Points on a hilly landscape, in no order, each with its height.
From any point a ball takes the steepest step (drop divided by distance) to one of its 2 nearest points. It stops when none of these is lower. Distance is the straight distance between rows; heights are no part of it.
<2185>: [129  91 126 148  84 117 121 142 121 106 145 111 107 119 145 105 137 157
 161  82 158 108 190 161 154]  h=754
<1705>: [156 119 131 137 135  87 126 165 130 127 118 172 139  79 127 153 101 115
 126  91 199 125 211 122 143]  h=598
<1346>: [105 197 129 129 154 148 121 127 135 151 112 114 115 149 175 116 106 150
 123 111 105  92 104  92  99]  h=254
<1356>: [141 171 185 183  95 148 161  95 132  95 123 104 139 131 120 116 159 142
 205 144  89 117  75  93 148]  h=690
<505>: [159  54  99 160  87  96 155 149 125  99 142 155 175  56 132 119 120 106
 125 117 220 144 183 137 146]  h=766
<650>: [ 97 132  94 130 133 153  98 132 126 156 128  90  95 141 157  94 116 107
 109 140 117 110  97 171 135]  h=886
<1017>: [111 190 118 156 118 160 172  58  87 113 163 105 158 149 136 102 152 160
 143 168  68 140  20 118 154]  h=624
<2217>: [136 180 166 165 120 131 133 105  83  90 122  95 143 129 145 118 141 170
 156 100  96 114 118  76 107]  h=688
<1257>: [149 101 169 137  68 150 112 125 128 111 165 119 125 140 152  97 184 177
 188  75 113 106 152 134 165]  h=389
<440>: [ 73 104  83  90 177 144 156 125 129 160 131 100 127 122 155 126 127 113
  82 135  90 145 100 134 119]  h=291
<617>: [133 115 119 100  73 179  99  86 145 128 178  93  88 189 102 103 178 116
 153 193 115 133 105 178 182]  h=687
<1260>: [168 121  92 162 107  73 136 133 145 136 123 152 111  99 111 101  92  70
 146 152 213 126 152 181 157]  h=751
<1994>: [ 79 171 102 123 158 133 126 129 100 130  89 116 144 122 137 143 101 143
  94 122 113 151 146 125  92]  h=358
<1845>: [135 190 165 129 169 108 129 141 143 127  79 130 139 115 129 152 111 173
 147 109 125 131 163  76  95]  h=190
<211>: [140  81 119 141  47 139  74 134 141 145 148 115  93 146 105  98 148  77
 157 147 197 133 144 198 155]  h=303
<1597>: [182  75 175 123  53 154  94 144 167  93 124 178 164 160  96 107 148 127
 173 115 141  82 155 166 117]  h=213
<834>: [114 194 168 173 127 111 197  77 129 125 139  86 147 107 121 127 119 158
 134 151 101 116  54  67 125]  h=806
<1277>: [129  84  94 116 147 141 121 145 168 159 126 128 114 100  95 110 106  89
  82 164 108 120  93 200 121]  h=249
<622>: [113 153 106  95 204  98 127 139 123 151  99 144 132 101 100 178  98 125
  74 146 147 152 175  83 102]  h=638
<1159>: [103  87 104  97 200 106 140 134 133 158 104 110 136  82  92 143 100 100
  43 151 111 157 132 151 102]  h=626
<1748>: [192 130 155 115 137 109 116 170 157 134  91 206 139 119  90 157 101 102
 127  98 158 132 161 139 125]  h=713
<2271>: [132  53 120 129 112 121 122 154  84 119 152 125 139 124 156 140 157  95
  94 110 146 156 160 115 132]  h=261
<1290>: [175  82 121 112 118  99 121 132 176 121 128 153  99 169  85 125 119  85
 117 155 144  94 129 174 115]  h=369
<1569>: [149 110 125 119  67 150 130 129 123 107 190 107 101 174 165  98 178 137
 150 105 152 130 155 150 189]  h=515
<415>: [ 90 142  94 102 176 147 151 115 103 123 142 100 148 131 132 147 157 130
  72 138  98 141 113  69 109]  h=563
<1516>: [ 99 133 132 126 157 101 120 158  91 136 106 132 133 117 154 169  96 143
 115  93 154 141 198 102 118]  h=566
<2028>: [123 123  78 129 124 150 142 150  98 113 154 104 137 137 175 122 157  97
  81 113 156 141 147  95 143]  h=504
<1163>: [144  95 139 114  82 138 105 118 156 114 152 107  73 184 119 112 164 118
 160 152 147 116 130 167 163]  h=625
<1340>: [114  68 103 113 136 121 133 135  87 123 153 109 126 147 154 131 169  93
  85 123 106 161 121 123 138]  h=300
<1059>: [123 207 161 111 189 113 109 148 127 161  90 139 140 106 153 151  89 156
 115 107 145 123 174  73 103]  h=296
<797>: [101 181  92 120 177  95 123 133  91 177  95 148 156  85 158 141  58  85
  61 144 206 144 180 122 143]  h=791
<579>: [149 128 148 108  70 166 138  71 108  91 175 138 112 199 123 119 191 149
 189 172  81 151  91 147 175]  h=728
<385>: [166 102 131 150  76  91 109 158 162 138 138 141 105 113 124  93 115 113
 182 102 204 103 187 177 175]  h=767
<16>: [145 127 129 113 165 134 128 130 188 165 115 169 105  96  72 138  79 131
 120 151  94 105  84 168 108]  h=357
<950>: [125 126 129 152 105 137  97 143 124 107 129 107 105 146 140 106 137 153
 167  88 129  96 165 149 145]  h=741
<49>: [ 91 199 125 127 146 144 148  85 135 128 135 108 134 158 150 105 112 161
 127 121  97  89  74  81  95]  h=90
<1249>: [102 122 135 122 147 125 150 120 102 128 129 122 113 144 144 150 136 139
 145 131  88 146  95  83 111]  h=561
<1418>: [114 156 132 142 131 129 115 138 128 118 114 105  95 144 142 119 115 155
 166 103 120 104 151 129 117]  h=722
<127>: [ 67 142  87  90 165 139 160  95 118 138 163 107 120 158 165 100 141 157
 107 127  82 124  71 120 134]  h=600
<957>: [160 104 187 133  89 124 136 120 165  98 114 142 128 171  92 124 147 138
 211 132 105 101 119 131 114]  h=184
<466>: [ 95 178 133 112 187 127 128 111 118 134 112 111 154 105 108 177 139 160
 102 141 141 149 157  34  74]  h=757
<2202>: [126 198 171 178 106 124 193  92 113 104 132 108 159 132 138 128 143 156
 174 127 108 127  71  60 132]  h=760
<2270>: [144 104 146 157  80 112  75 144 156 150 131 129  94 137 120  98 145 130
 191 102 176  97 166 174 160]  h=775
<1547>: [ 86 143 120 112 167 109 117 148 118 182 101 137  91 118 141 136  73 114
 106 133 115 131 126 158 121]  h=264
<823>: [102 160 125 139 157 114 134 111 135 134 107  92  96 127 120 123 101 147
 137 137 101  98 124 133 107]  h=698
<532>: [102 185 119 110 155 142 119 138 125 143 119 123 139 150 180 126 115 131
 107  80 145 102 128  61 106]  h=371
<789>: [142 150 108 122 128 139 138 111  75 103 179 121 141 169 180 114 184 156
 121 104  96 127 107  81 148]  h=525
<2092>: [172  80 192 118  83 141 134 140 168  70 128 164 169 143 106 128 151 152
 179  99 122  99 160 127 119]  h=268
<1275>: [154 132 127 142 128 100  99 165 140 153 100 167  98 117 120 131  95  95
 146 118 164 115 153 169 142]  h=109
<675>: [137  47 112 127 105 102 136 138 102 126 149 117 122 130 137 120 154  68
 104 129 180 152 153 145 139]  h=295
<471>: [156  83  99 114 122  99 125 157 143 133  97 179 135 136  89 135 105  76
 104 145 164 140 130 190 120]  h=700
<739>: [208  88 149 119  84 126 119 160 183 113 133 161 137 158 116 115 142  83
 135 121 167  83 157 157 134]  h=316
<2211>: [ 85 129 101 113 127 132 144 111  66 113 146 121 131 176 165 118 168 154
 132 109  94 169 101 128 142]  h=605
<429>: [126  83 127 131 142 110 108 150  87 130 124 125 136 106 136 151 127  93
  83 119 152 141 171 109 115]  h=214
<297>: [ 98 172 109 106 185 146 152 118 168 151 110 128 142  74 114 150  81 169
  94 152  96 154 101 109  75]  h=588
<390>: [125 119 154 138 128 141 152  90 149 130 150 108  97 117 102 123 132 139
 161 170  64 107  45 126 114]  h=315
<2131>: [136 151 153 109 177 108 163 121 172 159 102 160 141  81  80 178  89 152
 127 160 104 153  93  93  70]  h=363
<34>: [119 185 159 139 163 127 196 106 160 122 118 115 146  97 102 167 118 158
 131 161 111 144  97  42  85]  h=678
<576>: [155 103 145 125 126 137 132 134 161 103  81 169 138 146  82 159 112 115
 143 152 103 131 105 143  82]  h=685
<352>: [149 120 129  91  84 155 121  88 102 112 195 123 109 200 141 117 199 152
 161 145 100 160 100 170 188]  h=681
<86>: [112  98  86 110 151 137 152 108  90 133 175  99 122 152 162 102 178 104
  67 140 101 163  92 129 158]  h=330
<2145>: [165  73 140 132  56 125  77 154 149 139 131 156 126 163 100 117 139  89
 158 139 174 105 137 199 134]  h=263
<273>: [167 108 119 126 135  64 115 143 113 146  92 218 152 102  70 149  89  66
  92 120 179 151 166 169 136]  h=611
<1800>: [138 139 156 153 105 146 142  74 134 103 152 102 111 152  97 108 163 147
 180 185  68 116  63 120 144]  h=412
<652>: [177 105 156 124 110 122 102 173 153 134  98 188 145 123 105 141 116 116
 165  78 151 109 158 142 126]  h=720
<1887>: [126  91 117 124 127 134 123 143 133 127 111 127 106 142 129 142 126 107
 117 143 109 140 115 159 107]  h=118
<128>: [126 107 106 147 148  94 121 149  94 170 105 133 119  91 136 127  83  55
  86 145 167 164 147 159 140]  h=141
<1278>: [195 143 192 122 145 117 110 167 155 113  96 147 160  92 112 149 130 124
 137  80 125 115 182  99 102]  h=351
<1057>: [124 128  87 116 153 148 134 142 114 107 133  96 123 141 156 135 146 115
  75 134 116 129 124  99 127]  h=536
<2258>: [151  96 129  96 167  77 120 140 120 158  94 190 136 103  75 165  91  66
  68 144 153 154 153 153 110]  h=615
<1201>: [ 78 123 112 114 198 104 125 129 100 163  99  99 135  96 128 139 106 120
  57 133 112 158 148 142 104]  h=632
<2067>: [155  89 165 126  84 146 110 113 133  98 146 116 108 172 107 129 163 120
 153 149  95 117  94 136 124]  h=267
<1492>: [ 77 172 118 111 169 140 123 110  93 121 125 109 166 131 141 163 157 155
  91 108 150 135 152  27  88]  h=802
<492>: [181 143 193 134 129 108 120 139 171 110  83 156 136 121  79 142 126 133
 182 118 110 111 128 126  99]  h=293
<63>: [144 154 132 137 124 156 120 165 121 102 100 131 152 106 148 142 113 163
 129  82 146 130 186 101 114]  h=265
<673>: [173 148 135 160 119 111  99 177 139 136  98 156 124  98 121 117  95 106
 152  87 176 110 183 163 160]  h=140
<2039>: [125 101 123 123 168  85 107 162  98 152 101 144 144  85 128 158 106  70
  70 138 173 161 177 129 120]  h=168
<483>: [127 148 143 143  94 147 169  52 128 112 183 124 132 161 105 104 170 148
 184 207  64 134  32 138 177]  h=513
<1886>: [138  98 154 130 141  87 116 165 115 125 110 153 120 110 127 154 108 129
 126  82 156 126 190 125 122]  h=586
<1894>: [ 74 147 130 167 122 136 190  62 113 127 159  97 145 101 108 104 135 153
 146 171  68 134  16 122 134]  h=606
<1121>: [ 97 126  98 140  73 177  80 116 114 119 148  88 100 169 131  90 171 122
 142 144 132 130 113 179 172]  h=405
<1478>: [113 123 113 143 103 153 137 128 104  77 119 108 139 150 136 137 144 153
 141 113  99 149 123 125 120]  h=516
<2265>: [169  47 138 120  47 125 131 145 143 103 176 140 127 149 143 113 157  96
 137 125 187 134 153 151 163]  h=255
<628>: [142  84 131 118 117 139 123 129 134 119 145 114 105 158 131 127 146 113
 121 153  91 125  86 140 122]  h=170
<293>: [145  94 110 139  96 137  96 133 151 146 126 125  93 150 109 118 125  73
 126 168 141 120 111 199 131]  h=209
<731>: [116 113 126 139 113 127  90 105 137 147 148  79  74 168 106  98 156 144
 160 158 107 101  98 160 146]  h=655
<1256>: [143 136 178 111 161  89 102 170 116 158  96 164 123 103 122 168  90 122
 127 105 156 135 182 109 116]  h=602
<1052>: [109 167 149 172 137 138 148 108 143 128  89 107 128  96  89 133  90 148
 153 168  90 127  63 126  89]  h=650
<154>: [128  73 109 138  94 131 142 152 110 104 178 128 144  92 178 110 157 150
 116  81 171 130 182 109 173]  h=750
<366>: [157 154 105 156 132  72 125 145  98 154 113 173 126  69 137 115  61  88
 127 125 207 139 174 148 163]  h=762
<2286>: [ 97 124  76 119 140 133 136 116  91 159 155  85 122 156 188  81 152  97
  64 133 118 137  98 144 150]  h=355
<1062>: [176 173 121 131 157  79 117 144 113 155 108 194 134  69  99 160  89  84
  84 123 194 156 200 109 157]  h=704
<821>: [143 164 188 137 143 110 128 144 141 115  89 128 130 112 139 139 128 159
 180  81 118 111 170  91  98]  h=266
<2111>: [161  98 189 137  99 124 102 156 144 121 145 128 119 125 139  98 159 143
 179  70 128  94 165 137 138]  h=350
<156>: [ 97 171 120 127 145 153 169  87 135 137 153 103 132 129 146 108 119 170
 136 152  73 108  40  82 114]  h=215
<899>: [165 122 121 103 163 103 114 133 167 157 101 194 127 116  67 153  87  98
  92 142 122 113 104 169 104]  h=370
<394>: [176  79 160 129  99 123 124 180 163 120 123 174 153 101 130 127 131 127
 148  70 164 103 186 138 143]  h=725
<1021>: [ 90  83  91  92 147 153 147 121 155 169 163  93  98 127 135  82 134 123
 100 150  89 131  77 188 143]  h=272
<567>: [126 180 158 123 176 117 152 109 153 133 100 125 148  88  94 184 123 170
 124 167 129 155 133  44  75]  h=711
<1093>: [123 139 136 150  94 154  90 103  94 116 151  92 103 162 134 104 169 162
 176 134  94 123  97 133 154]  h=434
<494>: [105  88 110 106 162 139 141 124 163 149 136 109 107 103 112 109 108 119
  95 150  77 121  81 171 107]  h=260
<825>: [142 136 123 154 117 113  78 132 147 139 120 104  70 143 113 109 135 121
 153 139 140  89 147 171 150]  h=803
<1086>: [110 135 118 113 171 120 137 146 149 160 100 154 100 116 112 158  91 133
 124 136 111 136 111 143 102]  h=233
<1094>: [133 128 156 153 113 156 177  92 120  81 129 116 154 141 110 143 146 128
 142 166  72 146  77 105 113]  h=641
<1389>: [118 193 115 135 109 148 134  72  74 100 163 123 153 182 160  94 168 177
 151 109  90 125  73 114 150]  h=719
<1390>: [ 93 100  96 144 138 111 136 147  74 135 137 120 164  92 174 128 122 104
  87 105 199 155 200 101 138]  h=534
<1074>: [191  47 150 122  53 121 123 166 162 117 161 167 154 136 133 101 146  95
 142 104 192  93 163 154 135]  h=290
<425>: [ 81 128  87  94 177 161 179 113 161 123 126  99 135 101 123 128 111 173
  95 152  72 136  84 128 101]  h=604
<177>: [187  73 129 113  91 124 138 138 169 105 139 141 116 161 116 129 130  67
 103 164 152 102 131 150 124]  h=347
<338>: [153 153 141 125 104 137 142 105  94  87 178 139 147 168 174 106 193 180
 176 105  85 133 111  86 169]  h=603
<1812>: [137 129 132 121 143 115 125 143 171 136  93 144  95 141  96 134 105 130
 160 139 113 108 117 156 121]  h=195
<1772>: [180 104 141 121 119  90 113 139 159 124 102 176 119 149  77 133 108 101
 129 126 142  88 140 169 111]  h=386
<762>: [ 57 191 108 102 192 143 127 114 124 159 108 120 160 114 144 157  93 153
  65 145 134 142 136  68  71]  h=530
<758>: [ 64 168 114 125 142 139 132 105  76 125 109 115 155 153 169 123 116 152
 111  96 116 147 120 102  99]  h=404
<1263>: [136 127 118 114 144 129 128 161 132  97 130 118 139 123 148 158 147 132
 107 106 163 128 180  65 136]  h=230
<1507>: [144 182 124 123 175  89 106 145 109 157  96 156 124  81 116 156  68 115
  76 122 162 144 188 126 127]  h=689
<319>: [125  73 110 149  71 122 120 149 118 106 146 116 129 122 149  95 137 122
 133 102 173 146 174 179 158]  h=763
<871>: [ 96 159 120 148 138 143 164  87 139 107 108  86 140 114 105 133 115 154
 130 171  69 142  72 122  99]  h=634
<1056>: [150  96 163 133  83 134  89 136 161 110 118 139 110 165  96 119 149 123
 199 134 128  96 134 162 131]  h=257
<1924>: [138 129 110 120 114 149 122 133 105 105 167 117 121 157 186 108 161 135
 117  94 135 123 133  96 154]  h=435
<2164>: [132 125 137 111 180 104 134 135 145 128 103 128 131 104  99 177 114 132
  98 146 111 141 147  82  78]  h=609
<2299>: [ 46 125 107 104 191 123 131 133  82 160  93 107 156 108 147 155 120 109
  57 138 125 166 158 100 112]  h=640
<517>: [181 146 113 107 158 109 122 162 161 119  88 192 136 115  83 171 103 101
 101 127 163 150 173 115 126]  h=705
<1790>: [119 163 136 121 154 145 134 119  96 105 127 106 142 135 143 144 151 160
 109 104 107 127 137  61  98]  h=771
<204>: [117 190 145 107 187 108 110 145 124 177  84 153 104 106 148 152  70 139
 119 116 126 122 148 112 109]  h=374
<2040>: [ 89 200 171 170 131 122 146  96 107 139 104 100 126 131 140 125 115 160
 179 115 105 110  88  94 100]  h=724
<65>: [170  77 182 119  46 154  76 127 170  99 145 139 134 182  94 104 174 125
 187 134 139  83 144 172 134]  h=281
<657>: [ 47 154 112 106 170 146 188  83 122 144 156 101 169  89 135 110 117 179
 106 138  68 137  51  94 108]  h=610
<1199>: [112 190 113 135 109 166 116  57  95 124 177  99 126 193 135  86 175 175
 164 145  88 119  59 138 172]  h=789
<693>: [ 62 149  93 134 131 131 112 126  73 138 107 108 133 147 179 110 107 123
  99  90 138 132 149 139 116]  h=445
<698>: [135 150 137 163 124 135  89 175 108 140 101 136 120  91 145 115  95 126
 147  88 154 103 191 157 140]  h=169
<903>: [142 131  93 129 171  88 142 157 124 147 125 145 131  85 133 161 113  80
  94 136 208 139 181  87 142]  h=727
<80>: [ 83 128  99 121 121 150 114  84 144 140 163  79  90 164 112  89 156 153
 154 169  81 109  68 172 151]  h=633
<1491>: [114 110 142 114 163 127 156 122 169 153 125 133 123  83  97 149 101 140
 132 165  80 126  54 132  87]  h=319
<1793>: [ 98 160 132 126 163 140 168 109 141 149 133 103 125  84 131 134 102 164
 122 145  81 127  63  80  89]  h=270
<1081>: [149 193 144 118 190 113 107 135 149 189  85 173 106  84 103 144  57 129
 104 129 117 126 130 142 131]  h=426
<108>: [ 55 182 129 123 155 124 192  69 122 153 139 100 179  89 131 139 109 174
  97 152 108 137  66  56  90]  h=623
<1344>: [149 130 181 138 121 131 117 150 114 102 130 122 135 117 149 116 148 166
 170  69 111 108 165 104 120]  h=313
<304>: [185 120  98 163  98  71 145 141 123 132 116 190 137  71 109 107  82  74
 145 120 219 135 175 166 164]  h=756
<508>: [139 165 170 181  95 157 113 111 112  94 124  95 136 132 130 107 161 165
 198 107  93 113  98 105 133]  h=617
<745>: [ 93 186  96 141 130 135 161  56  79 108 154 116 165 167 153 106 154 169
 134 133  81 132  43  97 133]  h=665
<498>: [149  87 102 104  97 149 140 125 130 104 170 112 113 172 147 112 168  89
  96 158 117 155 116 153 163]  h=726
<1463>: [125  84 105 133  93 139 124 141 110 105 131 111 117 159 143 116 143 113
 123 119 138 146 143 165 138]  h=772
<406>: [ 93  73  84 100 153 130 161 131 143 160 138  98 110 135 145 119 138 101
  81 146 106 155  99 172 141]  h=282
<341>: [126 195 122  98 201  90 106 137 124 180  95 163 127  79 100 168  75 138
  57 150 145 153 177 112 125]  h=667
<2244>: [112 127 121 113  94 137 116  95  66 112 176 110 126 185 153 103 188 158
 155 110  96 166  95 154 172]  h=639
<1033>: [ 90 188 116  90 208 134 124 123 152 180 115 133 157  69 112 157  83 167
  68 163 121 160 132  93  72]  h=570
<418>: [151  72 155 136  97 137 136 172 148 110 152 154 142 103 152 131 158 156
 144  62 144 113 174 105 155]  h=731
<247>: [111 161  97 101 179 152 168 124 171 112 109 104 135 101 110 155 111 164
  89 156  93 139 109 106  94]  h=597
<1029>: [103 131 127 147 143 124 105 110 145 132 123  93  85 139 102 111 122 142
 164 152  85 101  99 150 118]  h=680
<1781>: [ 77 147  87 103 138 151 152  81 136 138 180  90 107 165 143  88 159 164
 138 154  72 117  53 148 153]  h=616
<357>: [130 166 179 149 150 119 119 136 144 159  90 147 112 109 114 148  91 135
 176 134  97 123  97 114  99]  h=505
<244>: [178  72 167 116  92 163 143 137 156  58 140 148 170 137 122 152 162 145
 151 107 109 113 160  94 129]  h=328
<1457>: [ 87 163  83 127  94 166 105 100  88 126 155  89 120 197 174  76 160 131
 109 108 122 129 111 162 158]  h=852
<1642>: [143  66  97 158  93 113 150 148 101 109 152 127 155  84 156 118 138 112
 107 108 194 136 185 118 149]  h=761
<757>: [140  90 130 121  81 167 148 132 107  66 152 140 161 144 144 141 173 160
 158  96  99 151 144 107 154]  h=446
<1785>: [129 178 181 146 139 118 139 114  99  99 121 107 153 111 136 137 140 175
 138  89 112 129 147  46  91]  h=732
<2225>: [156 105  92 133 138 102 132 142 157 126 129 117  93 124 119 119 108  82
  91 152 157 119 128 162 134]  h=744
<1444>: [139 115 121 142 123 123 102 160 128 136 116 138 101 129 149 140 107 103
 137 117 144 132 145 150 123]  h=58
<1077>: [137 129 138 133  69 156  92 125 109 113 191 106 109 159 163  80 184 161
 168  86 125 117 131 142 188]  h=451
<445>: [ 92 185 156 183 121 130 133 106 135 136  90 104 114 117 109 128 108 149
 189 154 103 115  80 116 113]  h=682
<1525>: [ 93 189 146 147 154 133 180  85 121 131 123  95 162 102 125 149 122 161
 110 152 111 144  91  39  79]  h=648
<936>: [ 85 172  85 128 104 167 109  71  99 128 159  90 121 196 141  78 167 156
 136 141  92 115  81 167 157]  h=828
<660>: [150 151  84 123 175  85 124 146 119 174 110 156 136  61 114 154  89  72
  71 154 211 163 179 102 141]  h=716
<50>: [193 133 181 109 152 120 111 158 164 110  96 158 164 102  92 182 143 140
 128 107 139 132 177  69  88]  h=391
<738>: [148 120 113 148  84 122  54 141 161 145 135 104  82 149  95  96 147 113
 182 142 174  93 149 174 166]  h=788
<221>: [ 69 119  99 120 144 122 122 135  55 135 141 114 165 131 185 131 139 132
  83  82 165 140 181  89 122]  h=508
<712>: [110 106 105 142 137 127 109 157 103 158 114 113 108 111 156 123 105  74
 104 135 147 148 125 170 127]  h=114
<382>: [143  97 134 119  54 160  65 105 163 124 159  93  86 190  97 118 178 110
 170 175 151 112 131 175 170]  h=654
<2274>: [140  90 116 101  71 165 129 101 134 110 179  99  96 201 126 105 170 101
 123 174 118 150 112 171 179]  h=709
<1602>: [116 143  92 142 106 160 113 136 110 121 140  84 104 159 174  92 133 115
 102 122 132 124 118 145 151]  h=874
<1876>: [134 165 121 145 142  92 113 155 102 154 107 147 121 100 161 124  68 103
 119 112 195 116 184 138 161]  h=770
<966>: [102 157  98 140 161  95 126 131  93 177 111 125 125  88 179 118  61  77
  85 134 188 119 165 139 139]  h=780
<1143>: [102 109 123 127 144 107 117 167  89 139 124 138 153  84 162 148 100 121
 108  87 186 137 210  96 136]  h=548
<1631>: [ 92 132 114 100 198 122 145 123 123 135 121  97 137 100 114 168 138 138
  68 154 105 145 123  79  85]  h=583
<1779>: [143 118 162 146  99 141 150 113 141  82 101 133 129 144  82 149 131 126
 165 162  95 137  87 122  97]  h=666
<1328>: [175 121 187 123 119 112 127 129 185 121  85 162 134 161  67 128 134 125
 193 145 108  88 105 135 100]  h=250
<1661>: [156 109 136 114 150 112 142 155 152  96 117 136 122 136 117 163 136 123
 126 111 129 123 162  91 114]  h=324
<1454>: [154 150  96 146 123 133 131 163 137  89 100 141 137 106 135 136 100 119
 108  94 174 129 191 129 129]  h=314
<1468>: [156 155 141 130 103 151 161  78  90  89 178 137 140 185 145 116 181 163
 184 154  79 146  74 103 178]  h=679
<2166>: [182  90 113 142 104  90 129 154 145 119 131 160 123 120 118 129 107  80
 123 126 198 118 164 156 144]  h=745
<501>: [ 49 143  80  82 184 144 175 107 139 140 140  92 165 105 141 121 118 164
  75 132  86 143  88 104 106]  h=608
<1219>: [117 134 167 134 141 122 153 124 139 138 107 136 120 120 129 164 113 136
 168 140  89 135  87 106  99]  h=532
<1829>: [197 132 193 121 119 118 128 158 177  91  93 158 171 107 102 137 142 138
 180  83 123 109 172 115 110]  h=327
<1259>: [118  86 128 109 134 146 152  88 169 127 160 106 114 117  93 112 129 137
 125 181  66 114  57 168 112]  h=276
<1849>: [ 53 142 105 107 149 112 117 117  64 154 123 110 149 148 190 118 103 115
  74  94 150 131 157  99 121]  h=476
<1582>: [ 48 134 108  99 182 137 130 130 117 179 118 104 124 107 166 121  93 130
  84 131  96 132  93 139 104]  h=304
<1587>: [ 82 160  82 112 169 148 135  85  72 128 150 115 175 153 166 115 156 135
  66 108  85 144  83  94 122]  h=418
<727>: [ 80 199 109  96 171 140 116 117 122 159 112 126 159 141 165 151  98 150
  78 100 153 116 146  60  83]  h=464
<290>: [131  97 134 138  73 160 138 128 127  71 132 127 125 160 135 123 153 155
 180 110 104 146 137 142 146]  h=482
<295>: [139 113 172 113 171  94 100 150 114 160  94 172 122 106 117 180  90 114
 115 133 119 140 143 124  95]  h=620
<703>: [171  92 113 156  64  96 120 133 152 136 141 142 111 121 114  89 119  81
 167 150 224 121 154 197 158]  h=759
<580>: [115 171 135 161 122 150 121 101 109 122 131 101 111 148 141 107 149 154
 174 132  77 114  71 115 124]  h=533
<1384>: [159 186 178 139 165 124 100 137 141 161  68 167 118  91  95 158  76 142
 149 132 108 133 125 141 105]  h=466
<121>: [144 156 106 131 153 111 109 152 158 169  97 166  82 125 110 136  80 107
 142 133 146 113 122 168 148]  h=148
<1746>: [127  87 108 150  61 154  70 130 115 133 152  91 106 147 124  96 161  95
 145 143 156 139 132 187 165]  h=346
<1905>: [116 100  80 130 128 139 116 141 165 166 132 102  94 114 117 102 113  76
 105 174 143 122 106 206 159]  h=235
<2192>: [119  99 118 109 183  92 130 130 130 160 102 153 131 100  82 168 101 101
  72 149 122 151 138 149  97]  h=622
<1708>: [147  64 129 116 102 161 144 154 125  69 142 151 161 136 126 159 170 143
 125 104 122 137 164  85 138]  h=395
<1462>: [ 89 149  84 119 137 145 119 100  75 137 162  99 141 166 187  91 149 126
  62 106 103 123  83 124 143]  h=387
<818>: [109 149 104 138 129 153 120 148 104 101  91 124 136 119 137 143 111 141
 111 105 134 147 156 131  97]  h=320
<858>: [ 85 125 100 104 145 140 164 118 106 130 138 111 108 162 157 130 152 140
 125 133  93 156  99 114 129]  h=585
<53>: [112 171 141 145 116 143  97 172 120 125  95 131 146 114 161 124  90 150
 133  69 159 113 191 136 130]  h=208
<1191>: [163  94 185 132  46 166  71 111 150 102 167 115 127 154 103 100 197 157
 206 123 114 102 128 147 160]  h=161
<1396>: [163 108 110 113 138 131 133 155 153 120  91 174 132 131  95 166 105  97
 110 136 135 147 130 142 106]  h=695
<807>: [ 70 149 120 122 159 138 106 127  98 179 110 115 103 133 159 121  90 138
 123 124 100 121 106 144 108]  h=301
<442>: [116 112 138 106 173 130 153 132 146 156 136 115 118  87 126 154 118 139
  99 149  79 122  76 101  94]  h=302
<812>: [165  98 125 123 128  79 120 157 122 112 105 206 161  86  77 157  98 107
 103  93 188 134 200 138 131]  h=607
<751>: [142  94 158 141  68 160  82 114 108  99 164 105 108 163 113 106 178 137
 186 124 106 121 114 156 149]  h=311
<736>: [155  81 121 150  88 120  87 152 135 151 120 159 111 135 109 107 115  60
 131 142 174 132 132 199 133]  h=236
<1754>: [138  69 130 138  73 152 136 151 148 105 183 140 144 108 167 113 165 176
 136  73 149 107 173 131 184]  h=740
<1281>: [162 120  96 137 145  96 145 166 152 138 120 152 110 103 125 143  96  79
  92 138 177 138 162 133 133]  h=738
<428>: [157  46 120 161  68 121 156 158 164 116 158 165 166  60 140 119 125 140
 126  98 204 111 189 153 161]  h=769
<1431>: [ 96 149 150 167 115 150 192  88 123 112 130 106 141 118 106 134 129 144
 146 173  72 153  41 112 118]  h=621
<1433>: [129 137 113 127 121 158 137 156 114  96 150 123 156 138 178 134 165 147
 116  78 146 111 168  61 146]  h=340
<667>: [142 134 155 118 164 108 142 126 188 152  98 167 115 102  76 159  84 141
 147 162  94 121  77 137  88]  h=339
<1684>: [ 89 158 130 164 109 150 166  62 114 135 163 105 132 137 116 101 158 154
 174 183  70 136  11 137 164]  h=574
<515>: [192 109 175 121 141 115 117 141 158 104  93 177 161 127  81 165 130 107
 120 124 126 119 145 110  80]  h=442
<2182>: [158 110 147  99  55 164 114 108 148 103 187 107  83 196 134 102 179 135
 174 138 139 124 139 156 192]  h=577
<976>: [157  33 124 121  71  97 140 133 135 120 160 142 135 157 135 112 149  66
 114 138 195 137 139 171 133]  h=288
<2006>: [161 111 161 119 120 122 138 136 159  92 119 137 110 156 120 138 141 134
 173 111 112 118 142 120 122]  h=262

Call two points neighbours if one is among the 2 nearest of the other. Go from one point of each pair to the other, from neighbour to neighbour, staying as low as possible. Name the highest point that can't be avoided.
<1263> / <1597> | <1661>
<2265> / <1597> | <751>
<2265> / <49> | <1396>
<1597> / <957> | <65>
<1444> / <2265> | <675>
<1444> / <293> | <1582>

Where does a ball stop that starts at each point below?
<1492> | <49>
<1029> | <1845>
<579> | <1845>
